Each row is a point on a landscape with many valleys, with its height.
From any point a ball takes the steepest step (drop divided by distance) to one of its 5 nearest points. It stops when none of these is lower. Distance is the straight distance between rows; heights are no part of it.
Kese: [ 2.98 -3.31 -0.36  1.54  5.31 -2.80  0.14  0.10]  h=0.40
Moro: [ 0.30 -0.30 -1.55 -1.23  3.25 -1.91 -0.83 -3.12]  h=0.55
leve: [-1.03  1.89 -2.70  0.90  2.30 -1.65 -3.69 -2.31]  h=0.61
kegeg: [ 1.26 -0.56  0.38 -2.21 -1.68  0.51  2.25 -1.16]  h=2.56
nusep: [-4.68 -1.62 -0.52 -0.24 -1.99  1.51 -2.07  1.55]  h=5.09
vegul: [-3.06  3.81 -0.86 -2.25  2.41  0.80 -4.39  1.49]  h=1.79
Zosed: [ 0.94 -3.11 -1.31  2.91  0.46 -1.49  1.50 -2.10]  h=0.68
zopa: [-0.36 -1.00 -0.27 -4.03  0.23 -0.33 -0.08 -2.87]  h=1.97
mun: [ 3.45 -0.17  0.15  4.66 -4.51  1.10  3.55  0.04]  h=1.91
Vabis: [ 2.85  0.95  1.58 -0.72 -2.75  0.53  3.01 -0.73]  h=4.18
ras: [ 4.03 -2.67  0.24  3.60 -0.86 -0.31  4.56 -0.28]  h=0.16
gorag: [ 3.06  4.52  1.00  1.89 -5.42 -0.18  0.46  1.59]  h=5.52
lamo: [-3.28  4.49 -0.61 -0.40  2.39  1.48 -5.06  0.81]  h=2.78
veler: [ 5.05  4.10  0.09  3.69 -5.07 -1.15  1.40  0.15]  h=4.77
gida: [ 3.54 -0.44  0.21  1.03 -1.84 -0.15  3.01 -1.09]  h=2.70
fadu: [-0.14  5.78 -1.30  1.83  3.37  1.94 -3.00 -1.50]  h=1.00
Mon: [-1.59 -0.24 -2.29 -0.19  0.11  0.08 -1.88 -0.96]  h=1.28
fetad: [-2.46 -1.16 -1.65  0.34 -1.21 -0.18 -0.49 -1.28]  h=0.71
Sapur: [-2.21 -0.52  0.53 -4.24  0.72 -0.02 -1.97  0.63]  h=2.51
tini: [-1.02  0.25 -2.17 -2.95  2.04 -1.08 -1.99 -2.31]  h=1.04
Mapa: [-4.85 -0.78  0.08 -0.70 -0.93  0.88 -2.25  2.11]  h=3.88
gat: [-0.32  3.10 -1.73 -0.78  2.87 -0.49 -3.76 -1.61]  h=0.72
vadog: [ 0.23 -2.54 -0.95  1.10 -3.15  0.75  2.27 -1.16]  h=5.07
Nelip: [ 3.73 -5.07  0.78  1.77  5.59 -2.41 -1.53  3.61]  h=0.86
Dob: [-6.69  0.24  1.25  0.70 -0.82  0.36 -3.27  3.83]  h=4.06
Nidi: [ 1.94 -3.39 -0.46  0.28  2.43 -2.19  1.68 -1.44]  h=0.95
Buv: [ 3.37  1.00  0.21  2.62 -4.15  0.79  3.80 -0.70]  h=2.89
rim: [ 5.21 -2.53  2.06  0.38  2.96 -2.19  3.72  0.30]  h=1.36
pori: [ 0.63  1.21  1.37 -0.82 -4.72  2.46  2.36  0.98]  h=6.64
finu: [-5.50 -0.36  3.04 -2.13 -0.20  0.82  0.15  5.82]  h=2.83
vuro: [-2.64  3.80 -0.33 -3.05  3.08  0.33 -4.42  0.31]  h=2.18
zuv: [ 0.78 -1.09 -0.61 -0.93 -1.02  0.37  1.65 -1.62]  h=2.77
Bafur: [ 3.89 -0.24  1.23  0.02  0.05 -1.04  3.29 -1.85]  h=1.78
bada: [ 1.77  2.78 -1.23  3.31  6.44 -1.93 -2.31 -0.75]  h=0.78
gov: [-3.23 -1.09  2.68 -1.14 -3.43  2.24  1.09  3.42]  h=5.91
kat: [ 3.08 -1.12  0.76 -2.80  0.53 -0.37  2.88 -2.08]  h=0.51
bafet: [-4.36 -0.24  1.62 -3.35  1.03 -0.40 -1.94  3.00]  h=2.69
nuz: [ 0.93 -1.18  0.11  1.02 -2.97  0.51  2.39 -1.38]  h=4.68
buzok: [ 3.97 -4.00  0.91  2.94  1.29 -1.11  4.04 -0.04]  h=1.29
lev: [ 3.68 -5.26  1.07  2.35  2.93 -2.28  1.21  1.65]  h=0.69
kav: [ 0.18 -1.27 -1.56  0.34  4.09 -1.91 -0.63 -2.64]  h=0.73
tum: [ 2.25 -3.11 -0.63  2.10  5.03 -3.10 -1.09 -0.23]  h=0.53
kezun: [-5.45  1.64 -1.50  1.12  0.08  1.17 -4.02  0.77]  h=4.50
tiv: [ 6.38  2.57  2.34  1.00 -1.05 -0.79  4.41 -0.75]  h=3.44
vude: [-0.30  0.02 -2.51  1.64  2.55 -0.66 -1.98 -2.42]  h=0.38
rigoz: [-2.42 -0.52 -0.56 -3.40 -0.95  0.59 -0.63 -0.85]  h=2.21
Vif: [-1.25 -0.14  1.99 -3.21 -3.08  2.13  1.49  0.58]  h=5.06
sudiv: [-0.40 -0.48  0.52 -0.82 -3.31  1.86  1.66 -0.07]  h=5.70
zivup: [-2.63  2.04 -1.42 -2.09  1.32  0.23 -3.80 -0.58]  h=0.97
gufu: [-5.49  1.17 -0.89 -0.45  0.67  1.12 -4.17  3.17]  h=3.90
bak: [-3.08  3.21 -1.84  1.13  1.37  0.96 -4.71 -0.24]  h=2.17
desat: [-1.59 -0.78  1.04  0.02 -4.29  2.09  2.58  1.33]  h=7.77
busog: [-2.61 -1.17 -0.44 -1.84 -2.51  1.80 -0.05  0.39]  h=3.57
Muma: [-2.21  1.13  3.22 -2.22 -3.56  2.93  2.25  3.82]  h=5.64
Los: [ 5.35  1.78  1.78  1.96 -1.44 -0.21  3.23 -1.32]  h=3.01

Call two points neighbours if one is among the 5 nearest of the other. Go from one point of each pair to the other, from neighbour to neighbour, staying as low as possible. Name the highest point that can't be avoided.
fetad / Kese | Mon
fetad / kat | Bafur
vude / Zosed | Nidi
Kese / vude | kav

For each start below, name the point where the ball stops.
pori | kat
gida | kat
Los | kat
veler | ras
vadog | kat
vegul | vude
desat | fetad
